Each row is a point on a tangle of strands that fork, close into loops and nearly touch. The rows are in no order.
In the rows, 128 means zero.
Two points are linked if the straight distance between their rows is under 119. Some points are linked to none.
<419>: [ 81 121 141  88 114 164 133 134 151  90 141 143 169 119 135 122  96 108
 119 171 143 140 100 100 103 125  60 122]
<724>: [ 66 179 149 186 174 127 171 128 128 192 147 109 137 105 121 135 137 135
 133 143 106 104  88 136 111 134 168  82]
<819>: [107 142 107 145 130  62 183 146 108 136 151 176 138 136 109 139 118 152
 160 182 115 136 162 177 163 138 127  52]
<444>: [168 109 173 152 116 129 103 121 162  73 135 101 144 106 128 188  93 162
  90 100 170 140 142  96 146 118 113 130]
<169>: [160  92 116 154  96 129  81 118 116 137 111 132 143 124 159 166 154 124
  93  66 141 160 172 110 105 124 168 187]
<547>: [166 141 100 191 186  75 162 143 107 127 105 140 138 157 145 194 113 162
 151 107 145 118 130 160 167 122 197  59]
<378>: [126  71 137 123 123 132 192 157 144 102 135 141 145 137 173 129 152  85
 123  96 107 151 135 104 103 104 177 179]
<692>: [139 155 127 127 126 103  88 124 101 148 138 141  89 160 111 127 108 150
 128 131 126  92 157 175 149 182  73  61]
<517>: [115 149 130 178 138 118 120 105 127 135 181 108 148  83 116 123 143  68
 133 185 132  89 108 149 159 125 130 108]
<959>: [106 158  99 174 113 104  66 126 117 168 113 132 176 107 132 142 107 125
 125 121 145 150 148 112 136 116 128  96]
<88>: [160  90 153  69  98 143 115 132 116 124  81 165 135 148 179 171 114 144
 161 123 162 183 144 103 119 117  69 162]
<655>: [116 125 158 107 108 163 112 123  93 111 123 131 172 115 131 135 134  68
  81 121 114 114 136 114  96 169 126 143]
<406>: [177 130 149 139 128 146  60  88 113 127 132 120  76 133 101 130 124 156
 101  90 130  83 118 136 137 172 138 172]
<399>: [155 146  90 115 147  99 126 132 125 157 111 138  77 155 134 107 159 136
 149  96  98  98 126 165 107 126 176 130]
<416>: [145 123 128  62  83 151 104 101  88 146  96 130 119 146 131 102 149 113
 110 110 146 122 125 100  72 140 125 200]
<916>: [113 140 107 174 154 107 133 141 130 136 133 127 149 101 136 150 108 123
 148 116 135 156 123 124 144 102 155 105]
<900>: [133 145 153  82 161 121 159 111 132 128 123 135  66 136 106  93 133 180
 153  79 124  76  86 140 114 167 161 118]
<518>: [ 61 161 195 143 146 117 160 123 136 147 141 147 138  89 113 139 115 178
 114  92 129 128  91 114 133 148 149  97]
<441>: [153 118 123 150 128 131 128 121 135 162 126 128 109 134 121 142 193 111
  78  82  88 121 189 168 142 173 204 144]
<888>: [165 112 173 136 147 127 130 119 197  99 127 106 107 108 129 184 104 208
 107  67 162 145 119 103 136 129 132 138]
<474>: [120 120 119 100 123 143 121 164 120 191  92 130 108 160 152 118 160 104
 166 102 132 152 143 121  83 102 122 160]
<609>: [104 156  99  79  95 151 125 108 118 126 123 130 196 104  87  78 144 101
 120 214 138 145 113 111 130  93 100 130]
<952>: [209  85 139  70  86 164  93 109 100 115  82 135 122 152 164 150 102 151
 143 133 154 131 153  99 121 151  69 154]
<346>: [117 114 108  56  94 124 138 150 130 154 106 163 142 139 132 118 150 131
 135 177 157 171 172 121 141 108  68 106]
<98>: [ 81 155 116 136 112 108  78 120  79 165 100 166 172 102 104 107  96 134
 135 138 125 132 141  74 121 116 115  91]
<519>: [106 113 145 142 101 158  98 121 103  73 141 134 193  77 148 151  92  60
 112 134 124 114 137  89 110 145 113 115]
<1050>: [157 115 137  85  98 122 114 120 127 136 101 140 133 134 117 118 133 157
 141  92 146 142 136 100 141 116 122 137]
<1068>: [ 90 103 143 170 159 130 230 185 145 126 153 131 127 109 152 125 135  71
 161 125  63 106 146 124 117 108 164 133]
<964>: [ 77 105 133 106 130 141 134 193 151 127 129 143 146 150 149 134  97 115
 135 170 148 173 107 104 143 115  61 104]
<486>: [ 95 181  87 126 115 126 120 138  66 213 102 145 169 125 110 102 115 118
 152 135 100 126 139  76 112  99 138 107]
<97>: [125 127 191 153 116 170 109 116 143 116 184  96 155 117 130 161 149  66
  35 190 149 132 129 137 126 163  70 127]
<104>: [123 118 115 157 171 139 107 127 149  89 150 105  67 152 147  91 115 112
 140 162 109  88  55 161 114 138 115 149]
<291>: [161 138  85 117 114 120  87 114 109 117 118 125 152 111 111  93 143  74
 143 172 126 119 147 136 153 118 107 129]
<107>: [101  94 135 113 124 143 182 133 158  88 135 107 181 103 152 140 132  86
 124 125 148 160  96  85 112  98 153 172]
<19>: [131 101 103 103 105  93 155 166 153 147 123 162 166 147 137 143 141 103
 159 167 140 190 199 144 181 103  72  88]
<737>: [179 129  98 181 145 116  97  91 164 103 127  94  97 111 139 152 124 182
 116  81 146 122 109 143 132 109 196 147]
<554>: [145 132 109 201 174 126 104  97 133 130 144 105  96 121 154 143 163 156
  99  79 126 104 127 171 100 135 212 135]
<342>: [117 123 145 172 151 124 210 169 125 138 145 133 109 126 144 147 159  93
 147 100  64  93 183 173 126 137 174 122]
<451>: [111 163 101 183 156 102 143 119 133 155 177 106 154 104 121 130 143 108
 143 204 136 127 119 187 164 105 113  70]
<140>: [124 112 146 105 127 147 146 155 146 113 139 120 121 158 127 108 140  75
 131 147 112 129 125 133 123 147  79 117]
<167>: [ 83 101 154  68 125 162 200 142 167 103 144 115 173 108 152 148 114 113
 113 150 144 173  80  98  97 128 100 141]
<181>: [172 133 169  98 112 125 114 111 118 118 137 114  73 141  96  88 144 124
  93 115 125  86 122 137 138 168  99 164]
<1064>: [128 132 101  72 113 121  94 144 126 119 107 145 101 171 109  75 119 150
 139 203 161 125 156 127 153 124   9 108]
<436>: [125 123 137 146  87 170  29 115  82 145 115 118 133 135 130 112 138 103
  88  99 111 118 130 107  76 147 139 177]
<861>: [143 138 156  60 116 156 132 109 113 163 129 116  86 165 110  97 165 116
  94 142 146 106 116 126  91 150  97 189]
<189>: [144 100 110 135 138 133 131 120 164  63 155  97  81 138 131  69 135 117
 137 144 115  92  67 126 138 109 146 195]
<393>: [152 148 163  93 107 142  71 108 144 150 155 132 110 141  80 133 142 135
  85 162 144 124 144 137 132 151  66 117]
<984>: [197 139 115 103 126  86 103 128 111 105 124 145  66 173 105 126 116 133
 135 130 134  75 156 205 163 179  63  89]
<1031>: [121 151 143 143 141 114 105 114  89 126 139 120  82 131 104 117 125 117
 116 113 113  54 122 170 122 188 119  90]
<977>: [145 136  84 170 176  91 189 185 109 146 102 144 115 202 159 179 108 157
 182 121 121 124 132 168 161 120 158  64]
<697>: [122 130 154 104 145 158 132 155 134 188 112 134  76 161 145 117 153 124
 136  50 109 128 129 128  73 137 147 167]
<79>: [ 91 172 141 146 165 128 165 123 141 166 159  96 123  95 115  92 164  90
 130 146 108 111  97 144 108 120 160 131]
<502>: [116 108 127 121 106 170  92  95 127  79 112 110 157 112 129 129 111 130
 120 122 165 146  82  72 105  98 152 187]
<165>: [104 135 136 109 107 161  75 102 136 100 124 102 161 104 110 134  95 146
 125 169 158 159  79  67 135  88 104 141]
<285>: [149 116 146 119  84 164  69  89  87 158 129 115 103 149 128  93 164 120
  78  87 132 132 120 111  66 139 175 219]
<425>: [ 97 180  84 134 127  78 169 144  98 195 117 161 145 159 111 108 120 129
 156 167 109 124 168 149 134 130 118  52]
<617>: [129 150 125  85 121 106 186 133 121 221 105 138 142 138 107 127 206 106
 153 122  96 154 212 148 114 110 155 126]
<876>: [149 135 105 141 148 126  87 116 109 102 123 123  88 148 130  83 108 137
 148 132 106  53  90 162 125 166 130 121]
<979>: [123 136 103 145 160  90 159 127 105  91 116 147 127 116 122 119  68 180
 168 117 109 106  83 113 172 127 172  90]
<372>: [112 113 139 139 135 116 165 152 175 118 156 111 141 118 119 130 154  76
 139 177 137 147 129 148 156 111 104 114]
<781>: [175 136 117  76 111  76 135 121 124 111 121 158  80 170  94 122 105 195
 139 133 152 115 170 207 187 160  77  71]
<720>: [121 152 147 141  93 171  59  95 147 121 150  83 165 113 115 158 102 142
  74 156 190 160  98  76 102 101 115 140]
<942>: [ 90 149 181 134 115 162  83  94 151 119 169 106 156  98 105 151 128 117
  62 180 167 147 104 108 116 136  82 104]
<199>: [116 134 106  52  89 143 115 124 116 134  96 129 123 161 132  80 145 172
 141 198 171 167 146 107 153  87  32 134]
<134>: [115 143 134 106 120 138 159 123 158 143 135 101 169  94 111 133 161 112
 123 138 141 178 115 100 117  91 142 151]
<294>: [155 102 145 158 107 141  88 127 152 113 127  85 132 110 138 188 123 138
  79  97 150 146 142 118 113 135 143 178]
<906>: [125  99 132 121 141 154  98 178 129 148 115 134 104 180 168 130 121  81
 137 100 109 138 133 129  84 111  94 173]
<24>: [157 151 119 137 122 107 113 101 128  98 150 105 122  98  94  80 146  94
 118 181 113  91 117 164 162 149 120 110]
<195>: [171 122 154  81  60 160 118  60 110 100 115 114 171  95 117 153 148 133
  97 126 148 152 132 101 106 130 159 187]
<302>: [140 110 137  98  97 141 130 104 119 102 117 133 144  89 122 124 135 131
 116  93 132 136 104  76  89 120 180 189]
<241>: [ 94 138 179 100 144 116 159 115 140 130 134 138 100 121 100 110 123 150
 124  92 125 106  99 123 126 169 123  97]
<336>: [138 138 130  98 112 129  63 126 139 141 138 135  95 159 105 116 110 173
 130 168 159 133 125 134 151 129  40 110]
<796>: [128 123 134 162 113 149  87 108 123 166 123 117  85 134 136 120 157 139
  84  62 116 145 120 142  78 133 196 194]
<814>: [135 137 112 219 149 131  70 106 113 130 151 104 122 101 126 121 156 111
  67  91 105  97 140 155 119 149 197 153]
<527>: [182 131 144 112 151 120 119  93 152 127 133 116  61 135  96 120 137 189
 120 100 135  94  99 162 146 166 163 135]
<802>: [ 77 151 129 106 145 129 177 143 156 159 128 110 144 106 111  89 181  73
 148 158 112 157 104 113 111 101 156 146]
<141>: [108 128 115 191 123 134  66 126  91 147 139 116 134 121 131  95 142  75
  95 101  89 106 147 128  72 140 181 165]
<112>: [152  77 101 103 115  98 169 175 132  89 123 167 167 146 118 113 114  97
 174 172 127 149 178 131 184 117  59  89]
<352>: [ 86 135 140  76  97 149 191 152  82 141 102 161 157 137 147 126 146  89
 144  94  95 122 181  75  59 128 119 143]
<51>: [128  76 105 175 142 114 190 176 153 130 129 145 135 140 175 126 130 104
 162  78  92 161 176 117  78  82 177 174]
<776>: [140 114 104 102 135  74 174 127  83  73 109 164 122 120  94  98  82 190
 193 115 111 102 128 128 177 134 140  83]
<488>: [109 146 104 152 149  76 177 128 146 126 133 139 163 112 107 135 110 189
 148 186 139 143 115 156 194 107 136  55]
<988>: [109 121 165 134 106 191  94 133 124 137 163  98 156 114 149 184 136  73
  53 130 135 136 138 123  96 171  94 144]
<844>: [ 72 146 178 175 177 128 133 131 149 148 157 124 112 101 135 161 135 133
 125  92 119 121 116 142 118 139 156 101]
<99>: [134 110  91 124 138 154  93 113 151  58 127 117 114 119 122  76 119 150
 152 144 126 128  69  96 154  80 135 178]
<392>: [105 127 123  93 107 129 165 123 145 122 145 125 178  95 105 104 155 108
 128 206 144 160 143 129 171 113  94 108]
<647>: [154 130 123 146 157 119 194 135 132 160 127 134 103 143 135 154 202 124
 120  83  69 117 198 197 131 146 203 123]
<765>: [141 120 113 190 174  83 164 135 105  91 128 136 126 121 166 159  73 171
 175 119 145 107  98 144 168 124 158  61]
<783>: [ 97 131 107 155 145  81 167 151 141 145 109 144 172 117 149 146  83 170
 155 139 123 173 113 114 170 102 131  92]
<23>: [122 129 124 177 185 126 203 189 114 161 119 149  87 198 156 160 117 116
 182 115  90  96 152 172 114 129 165  65]
<546>: [133 138 105  87 138  76 174 143 112 100 110 174 103 160 112 109  92 208
 173 141 128 120 131 169 191 137  90  67]
<709>: [105  89 114 115 124 132 137 167 125  78 113 154 158 134 141 130  73 103
 160 159 115 149 133 105 164 110  53 100]
<963>: [102 155 133 167 169 140 128 111 128 165 131 112  92 114 128 139 144 135
 101  77 110  98 109 175 111 157 187 105]
<333>: [145 116  77 138 148 127  98 134 148  74 114 118  97 135 155 103  77 167
 181 114 133 123  78 119 180  92 129 144]
<750>: [153  83 138  98  97 155 106 133 129  76 100 156 153 127 172 184  64 166
 141 124 162 177 124  83 138 121  91 148]
<71>: [169 120  90 154 136 102 114 101 168  76 108 112 117 100 138 142  82 192
 158  88 142 139 110 108 165  98 155 139]
<800>: [148 181 148 131 131 148  52  94 142 173 161 111  68 139  75 127 143 152
  82 157 148  82 108 170 132 169  67 120]
<80>: [101 105  99 180 159 125 198 183 135 131 131 132 130 126 167 150  92 110
 173 103  83 122 144 106  87  95 178 130]
<896>: [157  97 148 105  97 155 129 105 159  52 129 120 160 108 155 199  89 153
 102 113 153 161 131  81 131 121 133 160]
<895>: [130 150  93 106 106 117 131 101 110 132 123 128 181  89  93  64 161  73
 151 168 109 126 132 100 149  97 148 141]
<1049>: [117 119 138 168 154 137 124 148 130 174 117 118 108 139 153 149 155 137
 117  41 109 151 141 128  81 124 177 164]

A tip is a point with one link. Name the tips that can be reached along the links from each point below, in the order of the rows.
<977> => <441>, <906>, <23>, <800>
<302> => <519>, <195>
<959> => <486>, <425>
<750> => <169>, <888>, <952>
<895> => <451>, <140>

A fork is a point with three links, a tip a point with one. Leave the first point through the second and follow the links. Name the first fork or tip that comes.
<979>; <776> => <554>
<554>; <737> => <23>
<419>; <964> => <800>
<195>; <302> => <519>
<800>; <393> => <107>
<519>; <655> => <195>
